Each row is a point on a landscape with many valleys, with its height.
From any point a ball rolls to the lowest of the 5 points nearest to it. It stops when none of these is lower. Distance is the straight distance between rows; heights are no part of it.
divi: [120 118 181  72 101 144 116 113 113 145 146  91 128 151 155 120 139 127
 110 159 118 174  82]  height 4.24
nadom: [144 119 107 176 160 111 141 146 128 125 123 137 122 112 116 107 144 134
 133 119 154 124 185]  height 7.79
bis: [ 97 125 162 209 135 109 154 188 146 121 120 136 151 126  96  86 149  95
 165 101 192 136 170]  height 5.32
gile: [199 164  59 200 166 126 124 112 125 170  98 176 112  88 137 154 112 175
 123 120 110 122 161]  height 6.25
tegum: [ 80  94 113  75 113 132 150 164 154  89 104 139 128 162  86 144  99  42
 189  73 131  79  84]  height 1.15
meze: [ 91 117 136 147 144 129 143 184 138 107 112 135 131 140  96 103 128  75
 165 108 173 109 140]  height 4.89
lenof: [114  92  68 180 159 125 153 190 149  90  98 158 127 116  88 152  97  67
 136  96 121  90 144]  height 1.52
Bolad: [174 167  98 142 137 112 116  61 126 167 143 153 142  97 161 176 137 178
  93 154  82 125 129]  height 6.15
Mim: [131 117 212  75 101 127 114  84 109 160 184  88 123 157 184 156 125 168
 101 180 105 190 102]  height 2.61
Foled: [182 136  63 168 140 121 131 137 134 146  78 154 103  98 108 121 115 149
 124 115 114 117 154]  height 6.44
beb: [120 106 125 104 147 129 129 144 155 105 107 112 113 138 104 104 129 107
 136 123 129 131 131]  height 6.31
sama: [160 181 109 201 156 114 114  90  86 138 208 149 148 123 191 161 167 179
 117 132 150 123 137]  height 4.15
bogig: [173 179  89 199 156 121 120  59 123 155 160 161 146 101 193 186 152 189
 101 134 124 109 143]  height 5.68
deza: [172 167 117 161 133 113 114  86 100 148 196 140 152 109 178 161 161 182
 115 141 148 127 148]  height 4.91
luzit: [107  95 111 199 164 120 149 210 153  94  93 148 129 117  99 133 122  81
 142 103 160  93 158]  height 2.38
ratab: [116 120  91  69 115 141 116 107 143 135  71 116 100 136 116 127  99 150
 110 137  59 129 109]  height 5.62
kemad: [179 134  82 188 156 110 138 152 126 140 106 154 112  92 133 123 130 150
 110 113 139 127 173]  height 6.47
zov: [159 154 133 123 119 137 122  99 122 143 140 114 127 116 145 128 121 164
 103 157 117 144 132]  height 6.53
lodev: [126 131 117 122 127 125 127 160 137 119 116 132 126 117 110  95 128 121
 139 121 142 111 138]  height 8.70
Med: [190 169  92 189 145 108 127  98 113 150 156 169 131 101 172 162 134 174
 115 127 139 132 164]  height 5.63
tapar: [107  96  88 167 156 116 159 203 164  99  96 159 139 136 108 127 110  65
 160  93 143 102 147]  height 7.16
nafos: [ 97 100 114 182 150 123 142 211 148  97  99 140 129 120  91 115 130  77
 154  94 158 109 148]  height 2.79
Rok: [164 161 108 180 157 126 111  69 105 144 205 154 145 119 191 189 162 171
 110 141 145 111 141]  height 4.31
sezu: [141 130 120  82 104 136 118  79 128 155  91 117 104 122 139 155  94 177
  92 173  52 144  89]  height 7.93
Reme: [ 86  98 217  67  95 145 111 121 129 126 139  74 127 143 129 115 118 119
 117 156 120 179  94]  height 3.38
kebo: [101 113  76  86 125 138 135 142 158 117  85 133 113 118  84 118 101 102
 160 104  99  96 121]  height 2.57
Gugi: [209 177  59 179 163 116 118  71 114 157 104 184 123  83 173 177 130 179
 115 130  93 113 147]  height 6.51
fep: [150 133 114  91 119 139 118 109 125 144 124 105 127 117 126 123 126 149
 101 133 101 126 125]  height 9.31
zuz: [ 69  99 104  61 112 149 123 128 167 103  99 133 112 133  99 126  92 103
 157  98 106  99  95]  height 2.67
buzi: [135 131 145  94 121 128 120 123 118 131 121 102 126 136 138  85 143 131
 111 137 127 134 120]  height 6.56
tez: [117 133 180 105  93 135 109 111 128 118 158 101 134 147 126  96 148 128
 117 150 152 148 116]  height 4.95
feb: [149 152 133 205 144 100 130 160  97 137 179 151 140 127 137  81 143 133
 132 120 175 139 173]  height 7.31
tedeg: [ 69 133 179 175 129 106 154 170 138 111 138 119 141 135  97  77 147  82
 166 108 180 114 148]  height 5.47
rurel: [130 104  73 144 151 108 131 169 147 107  88 142 105 122  84 113 111  96
 141 102 130 108 142]  height 6.42
Vapo: [127 138 150 209 144 106 133 166 116 114 148 139 127 125 111  85 151 110
 136 110 197 133 178]  height 5.44
kuno: [167 140  90 120 112 138 106  80 116 152  93 133 113 118 149 143 116 172
 110 169  62 129 117]  height 7.71
Pek: [146 136 168  96  96 131 109  88 101 145 170  93 141 137 160 151 140 159
  87 164 120 167 107]  height 2.43
pev: [167 156 112 152 155 137 114  49 109 164 186 135 154  99 195 184 158 181
  95 145 103 123 133]  height 3.77
boz: [113 105 138  56  92 142 110 106 129 135 103  92 108 132 126 128  99 160
  97 159  75 146  89]  height 6.54
Vike: [120 133 161 175 122 107 133 147 109 130 160 128 136 132 120  73 158 129
 133 118 199 125 160]  height 6.75
kebev: [ 97 124 162 196 146 114 149 175 136 103 120 150 141 126 100  80 145  74
 160 106 188 122 168]  height 5.46
pazu: [ 49 120 183  69  93 145 128 134 145 116 113 105 135 166 100 110 123  91
 159 103 143 123  92]  height 5.08
Gemid: [121 107 164  61  99 148 110 105 126 118 119  93 117 143 126 124 124 158
 103 148 107 166  94]  height 4.63
zemoz: [130 113  93 214 161 118 143 214 149 102 106 155 134 111  97 123 129  99
 120  99 156 123 174]  height 1.86
ponuk: [135 103  52 172 160 121 134 172 149 116  84 146 112 112 103 123 113 110
 125 105 107 114 160]  height 6.33
kaze: [161 160 142 165 124 102 127 105  89 137 199 141 134 125 169 119 162 153
 111 134 165 128 166]  height 5.03
Melev: [ 84 102 131 115 138 142 154 166 151 111 108 128 128 146  90 115 112  64
 181 101 145  87 116]  height 3.26
fiba: [145 126 146  72  94 147 106  98 120 145 124  86 115 142 142 123 128 143
 104 156  84 159 105]  height 6.16
nili: [177 156 133 135 138 128 123  73 105 152 166 130 141 110 174 168 141 176
  92 149 125 118 131]  height 4.51
balet: [151 138 168 100  96 129 101  78  88 149 180 100 148 144 202 171 147 146
 108 188  98 166 104]  height 2.17
Goves: [183 175  85 156 146 127 106  66 110 166 102 158 124  87 151 163 127 174
  94 157  74 125 126]  height 7.99
masud: [ 75 100 133  54 117 159 130 150 146 108 116 111 128 155 103 115 105  92
 144 108 112 127  93]  height 3.71
mog: [142 163 164 127 131 134 116  75 104 158 207 126 152 111 201 187 151 167
 106 178 120 148 121]  height 2.71
Bez: [ 94 114 162  80 102 149 114 126 138 123 138  90 119 140 127  93 130 116
 128 141 125 153 110]  height 3.84
Magu: [100 115 121  60  95 159 118 123 157 109  88  97 113 142 106 125 100 124
 115 125  81 128  94]  height 4.44
neven: [121 115 103 147 156 113 146 163 135 110 101 148 117 131  97 109 117 103
 133 105 153 110 150]  height 7.37
Bom: [ 51 128 182  74  99 162 149 158 153 116 120 104 147 175 100 104 119  79
 194  96 151 109  63]  height 6.23
rol: [146 148 136 169 138 112 128 142 103 133 160 140 120 121 122  81 153 133
 110 112 159 131 157]  height 8.05
Misum: [155 109  65 199 182 120 138 198 155 105  89 157 110 105 105 142  99 104
 129 109 140 119 171]  height 7.00
gizi: [122 131 136 217 161 106 141 192 126 109 129 141 136 122  96 100 139 105
 125 102 185 138 184]  height 2.29
Dorab: [ 56 123 179 117  98 124 136 151 149 127 141  99 140 145  85  84 137  81
 169 120 175 119 116]  height 6.27
komif: [164 134 125 112 128 122 126  84 112 153 120 109 128 109 142 156 124 172
  91 179  84 146  97]  height 6.20
Romem: [172 161 144 136 125 111 120  98  98 147 183 128 140 118 170 123 146 157
 104 133 141 145 137]  height 4.30
Raf: [162 140 161 107 103 148 120  86 110 149 156 113 141 127 157 155 138 167
  89 163  95 151 101]  height 2.91
Numek: [174 135  82 122 134 107 135  98 125 133 111 136 115 107 128 119 120 158
 112 136  94 114 129]  height 2.55
legan: [194 150  85 147 138 116 121  95 119 157 106 149 125  97 131 142 124 170
 110 140 104 116 163]  height 6.32
Bomo: [108 131 126 127 141 128 127 157 132 126 116 129 118 115 116  80 149 110
 137 109 162 119 145]  height 7.74
Sog: [ 89  83  83 125 126 121 158 190 164  91  93 160 125 128  79 154 107  60
 178  87 126  84 117]  height 2.90
dunuk: [189 176  87 128 127 128 107  57 117 164  94 156 133 100 150 180 126 187
 100 154  65 136 127]  height 8.42
dozal: [179 170 112 194 153 107 125 100 102 141 178 165 142 113 174 150 154 182
 117 131 167 124 166]  height 5.12
daka: [144 116  94 100 124 134 120 128 137 134 107 114 101 125 115 114 112 145
 124 129  90 125 126]  height 6.70
feru: [ 71 108 161  62 108 157 118 145 147  95 112 104 111 171 101 113 121  91
 150 106 123 122  70]  height 4.40
rak: [ 62  89 126  38  99 147 149 145 155  92 116 150 135 174  74 171  82  52
 190  73 104  88  70]  height 1.96
sedu: [114 108 108  81 132 146 122 128 134 112 100 114 123 136 105 102 118 112
 131 118 119 117 112]  height 4.43
tabur: [106 126 157 242 147 111 153 200 136  97 119 152 149 124  87  99 143  99
 153 113 190 114 173]  height 5.48
tizi: [153 168 136 155 149 125 108  68  84 157 219 131 157 123 214 163 168 169
  98 151 142 126 122]  height 3.04
ker: [ 94  93 102  89 137 133 146 154 144 109  90 128 140 145  89 125 100  93
 155  94 114 102 122]  height 2.56
buv: [ 74 125 181 127 122 125 140 149 136 121 126 102 124 142 105  84 148 100
 148 119 185 130 116]  height 5.89
Mal: [156 114 170  70 104 137 111  80 117 144 120  89 118 134 172 161 117 170
 101 176  64 170  90]  height 4.42
tus: [155 143 127 131 121 128 118 118 111 135 146 123 130 126 140 109 143 154
 113 133 143 136 145]  height 6.08
vavi: [186 159  81 178 158 107 132 105 113 141 136 167 120  90 154 140 134 173
 118 132 121 129 186]  height 5.97
vuz: [ 45 121 158  95 125 148 145 156 157 102 114 128 153 168  87 113 126  85
 184 106 168 113  96]  height 5.24
Funo: [ 65  87 108 101 119 148 159 176 140  96  94 159 138 166  78 148 105  42
 175  87 141  83 109]  height 1.87
zetut: [105 127 160 238 144 102 153 173 120 111 151 140 140 126 112  83 160 101
 144 112 206 137 195]  height 5.51
gofi: [165 150 152 115 105 127 128 109  96 144 161  98 136 133 143 105 148 154
 106 165 143 154 132]  height 3.56
Tuze: [133 104  85 162 165 116 141 186 141 108  93 148 115 109  97 118 108 100
 136 113 136 123 163]  height 7.38
las: [146 131 183  72 102 129 115  71 105 167 164 113 139 142 183 178 137 171
  91 178  97 175 106]  height 1.10
Gava: [140 141 136 149 121 107 136 118 116 136 154 117 130 124 120  94 150 129
 119 129 167 144 153]  height 7.70
kidag: [126 111 140  69  93 140  95  82 124 140  72 113 100 148 150 175  92 164
  99 176  30 172  84]  height 8.75
tep: [ 57 101 142  53 105 135 143 138 154  87 133 124 123 160  84 143  97  70
 195  84 107  82  78]  height 1.07
zan: [ 92 127 152 102 126 136 129 142 135 109 128  97 131 137 102 102 138  94
 142 124 162 121 123]  height 5.94
Rerev: [172 149  88 151 128 120 128 125 125 142 128 132 121 103 145 118 133 157
 110 136 121 127 149]  height 7.04
rami: [ 84  89  98  99 117 126 146 172 152  86 104 150 128 147  79 138  93  72
 181  79 112  76 102]  height 1.72
gul: [144 106 213  55  99 137 112  78  99 152 158  97 122 149 179 181 122 153
  99 182  89 193  82]  height 2.53
todun: [ 74 125 165  74 113 154 131 136 141 113 118 108 131 145 110 108 120  96
 162 116 163 124 107]  height 5.00
ped: [ 96  91 164  47 104 171 107 118 138 122 109  80 121 153 134 104 117 120
 132 130 117 155  72]  height 0.73
Zibag: [140 100 186  37  88 144 112  96 123 149 131  90 107 147 161 151 129 161
  97 164  88 194  83]  height 3.86

For each start below, name the point where the ball stops.
gile -> las
dozal -> las
kemad -> las
buv -> tep
deza -> las
Dorab -> tep
pazu -> tep
vuz -> tep
